The views of a scene show one set of named points, each view turned or mirrored, and shifted as a whole, with a little noise and some points left out.

Scene 1
View 1
bebaf: [ 23  17   0  18  -9  23   5   3  12  -4  -1  10   7   9   7  -3   9 -19
   6   1  -5   5   3   9 -21]
ren: [  9   2   0  12 -10  18  15 -14   5   4  -6   3   5  19   7 -10  13 -11
   6   6  -2   9   3   9 -28]
ser: [ 32  27   0  23 -13  21   5  11  15  -8   1   7   7  12   7   0   1 -25
   8   5 -11   7   9  12 -25]
lumi: [ 19  12   0  17  -7  21   6  -2   9  -2  -2  10   7  13   9  -3  12 -17
   7   3  -3   5   1   8 -21]
kile: [-10 -19  -1   5  -4  16  20 -35  -4  18 -15   8   5  18   7 -15  28   3
   5   2   8  10  -8   4 -23]
Zonar: [ -3 -17  -5   7  -3  18  16 -32  -5  17 -17  17   2  13   7 -17  33  10
   2  -4  10   3 -13   0 -17]
Bebu: [ 28   9 -11  18  -5  19  -1  -2   4   8 -15  36   3  -4  12 -11  31   9
   0 -16   8 -12 -19  -4   0]
dobet: [ 37  26  -5  24 -11  20  -2  13  15  -4  -4  22   4   1  10  -4  12 -13
   4  -5  -5  -3  -5   5 -11]
naruz: [ -1  -6 -10  13 -29   1  41 -35  -5  22 -26   2 -11  35   7 -34  16  16
  -2  11  -6  17  -2   4 -41]
rata: [ 31  26  -4  24 -21  15  13   6  13  -3  -6   8   2  17   9 -10   2 -15
   3   6 -12   7   6   9 -29]
salu: [ -9 -13  -7   9 -28   2  45 -42  -7  25 -27  -4  -7  38   5 -33  17  15
  -1  13  -4  20   1   5 -44]
sefat: [ 24   7  -2  17   3  28  -9   1   8  -3  -1  27  11  -5  10   1  27 -11
   8 -12   7  -8 -11   1   0]
Vig: [ 11   7   7  14  -3  28   5  -5  10  -6   9  -4  13  17   6   3   6 -32
  12   9  -4  13  12  13 -30]
View 2
sefat: [  8  -5  -9   6  -4  -4 -16 -18   3  17   4  16  14 -11  22  -1   0  -4
   4 -11   2 -12   0  -6   9]
rata: [ 19 -14  -5 -12   1  15  20  12  -5  -4 -16  10   7   6  16 -13  26  -5
  -4  -3  -3 -14   9   3   6]
naruz: [ -4  -6  -5   7 -40   8  39  17   3 -16 -15  -4 -10   5  31  16  18  -9
 -12   3  -2 -14  -5   8 -49]
salu: [ -7  -3  -3   9 -48  12  46  26   3 -23 -15 -11 -12   7  32  20  22 -11
 -20   9   1 -11  -2   7 -60]
ser: [ 23  -9  -4 -13   7  14  12  10  -7   1  -9  10  15   0  13 -15  28  -7
  -8  -1   1  -8  15  -3  16]
Vig: [ 18   5   3  -6  -1  11   8  15  -4  -3   6  -2  21  -8  15  -3  25 -12
 -19   2   9   3  21 -15   5]
Bebu: [  0 -14 -15   9 -14  -4  -7 -23   5  15  -7  20  -1  -5  28   2  -3   1
  13 -14  -5 -22 -14   6  -3]
lumi: [ 14  -1  -1  -3  -7   9  10   9  -3  -1  -1   4  13  -5  19  -1  20 -10
 -11  -2   5  -5  12  -7  -2]
Zonar: [ -9   2  -8  16 -37  -4   9  -4   8   0   1  -1  -1 -10  32  20   1  -7
  -6  -4   2 -11  -8  -3 -36]
bebaf: [16 -7 -4 -6  0  9  8  4 -3  3 -4 10 12 -3 17 -5 18 -7 -6 -4  1 -9  9 -3
  7]
ren: [  9   0  -2   0 -17   7  16  11   0  -5  -3   0   7  -4  22   4  19 -10
 -14   2   3  -5   8  -5 -15]
dobet: [ 17 -15 -10  -6   4   7   1  -7  -3   9 -11  18   9   0  18 -11  15  -4
   4  -9  -3 -18   2   3  15]
View 3
ser: [ 31 -27  19   4  19 -11   4  -9  -6   9   7  -7  -8  -7   2   6   3  -2
  -5  27  22  15  13 -22   9]
ren: [ 22  -7   6 -13  13 -15   0 -21  -9  -8   6   2  -6  -4   2   4   3 -14
   3   2  22  28   8  -8   0]
sefat: [  5  -6   1  30   4 -12  -3 -18  -2  14  -5  -4  14   6  12  -3   9   2
   1  18   8  18 -10  -3  -1]
Bebu: [  0   7   0  35  -1 -19  -5 -14  -6   8 -18  -5  34  -8  16  -1  12  -5
   4   9  -2   8  -9   1   0]
kile: [ 11  13  -8 -18   2 -20  -5 -30 -13 -19   1   7   3   1   7   1   4 -22
  10 -18  19  34   0   8 -12]
lumi: [ 22 -12   9   4  12 -13   0 -16  -8   4   4  -2  -2  -2   5   3   5  -5
   0  15  20  21   5 -13   3]
bebaf: [ 25 -18  12   7  13 -13   1 -14  -7   7   4  -4  -3  -4   5   4   5  -5
  -2  20  18  20   7 -15   5]
Vig: [ 28 -22  11  -5  18  -7   2 -22  -4   4  16  -2 -21  11   1   1   2  -1
  -3  18  31  34   5 -14   1]
salu: [ 24  13   0 -53   9 -29  -3 -25 -22 -39   5   9  -2 -26  -2   9   3 -41
  13 -31  24  30  19   0  -8]
rata: [ 32 -21  20  -4  17 -16   2  -7 -11   2   1  -5   0 -19   1   7   4  -9
  -3  21  19  13  18 -20  11]
dobet: [ 22 -18  15  20  12 -15   0  -8  -6  14  -6  -6  13 -12   6   4   7  -1
  -1  26   9   7   6 -16  10]
Zonar: [  6  17  -8  -9   0 -21  -7 -27 -13 -16  -4   6  13  -4   8   0   7 -21
  12 -18  12  28  -3   9 -11]
naruz: [ 22  10   1 -36   7 -28  -4 -21 -20 -30  -1   6   7 -24   1   7   5 -35
  11 -23  18  24  17  -1  -5]
View 4
kile: [  2   3  -6  -4  17   5   0   4 -22  15   6 -28  12 -13  12  -4  14 -27
   0  -4  26  11  -2  -3 -12]
salu: [  7 -13  -4   8  33   8   4  -8 -26  23  15 -32  29  -7  17   2  30 -57
  18 -23  32  17 -17  -7 -33]
ser: [-26 -10  -2  18  23  -1  16   3   4  13  12  -8   6   0   2   6   6  18
  18 -54  -9   3  21   6 -13]
dobet: [-25  -4  -8  -1  23   2  12   1   6   2   3   5   5   8   0  -2   5  32
   6 -41  -9   8  27   6  10]
bebaf: [-21  -5  -3  10  21   2  12   2   0  13   8 -10   5  -1   4   3   5  14
  10 -40  -2   5  20   5  -6]
Zonar: [  2   1 -10 -11  18   8  -2   2 -20   9   1 -22  15  -8  12  -7  15 -22
  -6  -1  25  14  -2  -4  -3]
ren: [-13  -6  -1  10  19   2   7   3  -9  16   9 -21  10  -8   9   2  11  -8
  11 -31  10   7   8   2 -15]
sefat: [-18   8 -10 -15  14   4   3   8   0  -2  -4   0   2   2   1  -8   0  31
  -9 -15   0  10  25   4  21]
Bebu: [ -9   1 -16 -22  25   8   3  -3  -4  -5  -6   4  15  11   5 -12  11  13
  -7 -14   7  18  16   0  21]
naruz: [  4 -11  -6   3  32   7   4  -8 -21  17   9 -23  28  -1  14  -1  26 -43
  15 -22  27  17 -11  -5 -22]
Vig: [-24  -1   5  21  11  -2  11  12  -3  21  12 -25  -4 -17   5   8   1  11
  13 -40  -1  -6  18   6 -21]
View 5
Zonar: [  4   0   7  10  23  -3  20 -22 -11  -6 -12  -9  10  19  22 -11  20   5
  -3  -3 -11 -17 -11   5  28]
kile: [  1   4  14   6  25  -7  22 -24 -15  -4  -2 -10   9  23  16 -13  18   7
   2  -1 -16 -11  -9   2  29]
salu: [  1  16  16   6  33  10  31 -20 -36   0  10  -9  23  44  11   6  21  21
  22  -4 -31  -8 -22 -26  36]
dobet: [-13 -26 -13 -10  -6   1  -8  20   3  -1 -12 -10   7  -4   4  11  14 -11
  -3   4  -6   2   2  -7  -5]
sefat: [ -8 -24  -6  -3   0 -11  -5   3   9  -6 -21 -10   0  -9  13  -8  14 -12
 -15   4   2  -6   5  13   2]
lumi: [-15 -16   3 -10   4  -7   1   4  -5   0   0 -13   6   6   0  -1  11  -5
   1   8 -13   4   2  -6   5]
bebaf: [-20 -21   1 -15  -2  -6  -4  13  -4   3   5 -14   6   3  -5   7   9  -9
   4  11 -13  10   5 -12  -2]
ren: [-12  -7  10  -5  13  -5   8  -6 -12   1   6 -13   9  17   3  -3  12   0
   6   7 -16   2  -3  -8  13]
naruz: [  1  10   8   6  27   9  26 -13 -27  -1   3  -9  22  35  14   8  20  15
  16  -4 -24  -8 -18 -21  31]
rata: [-17 -17  -4 -14   1   3  -2  19 -10   3   4 -12  11   9  -4  16  11  -3
  10   7 -17   9  -1 -21   0]
Bebu: [  4 -19 -17   6   3   2   1   5   4  -6 -32  -6   9  -2  23   4  21  -6
 -13  -7   0 -18  -5   8   8]
View 6
rata: [ 15   7  -5  -3 -24  -7  -1  -1 -22 -15 -17 -20  14 -18 -16 -26  -9   0
   4   0 -12 -14   2  -2   6]
dobet: [ 14  -5   6  -4 -18   8  -5   4  -7  -2  -9 -17  20 -12 -23 -19 -14   6
   5   8 -23 -13  -4   1  11]
ser: [ 23   1  -4  -8 -23   0  -7  -2 -13 -16 -13 -21  17 -21 -20 -28  -8   9
  10  -5  -5 -13  -4   1  10]
naruz: [-26  29 -21  22 -17 -30  10 -11 -42  -9  -5  -1 -10   4   4 -15   2 -21
 -11  12  -5  -1   6  -1  -8]
bebaf: [ 15   1  -5  -2 -19   1  -5  -3 -11  -8  -6 -17  11 -13 -15 -22  -4   7
   7   3  -6  -8  -6   4   7]
lumi: [  8   2  -7   1 -18   1  -3  -4 -10  -5  -3 -13   9 -10 -13 -20  -2   6
   6   4  -3  -6  -7   7   8]
kile: [-24  14 -21  22 -11 -13   6 -12 -20   3  13   4 -10  10   3 -10   9  -8
  -5  17   6   7  -6  10  -2]
ren: [  0  11 -16   6 -18 -10   0  -9 -20  -9  -2  -8   1  -6  -6 -20   4  -2
   3   4   5  -3  -5   6   3]
salu: [-32  37 -30  26 -17 -40  13 -15 -49 -14  -4   4 -14   4   9 -17   6 -26
 -13  11   5   1   7   1 -11]
Vig: [ 20   3 -19  -4 -20  -4  -5 -10 -11 -14  -2 -16   5 -15 -10 -26   7  12
  14  -7  20  -2 -12   9   8]
Bebu: [-11  -6  12   9 -11  14   3   6  -2  16   4  -6  12   6 -18  -5 -12  -1
  -5  25 -35  -7  -4   6   7]

In a view up to two points have been moved. Name them for each view, in the order of its rows, or write none.
view 1 => naruz
view 2 => lumi
view 3 => Bebu
view 4 => dobet, sefat
view 5 => bebaf
view 6 => none
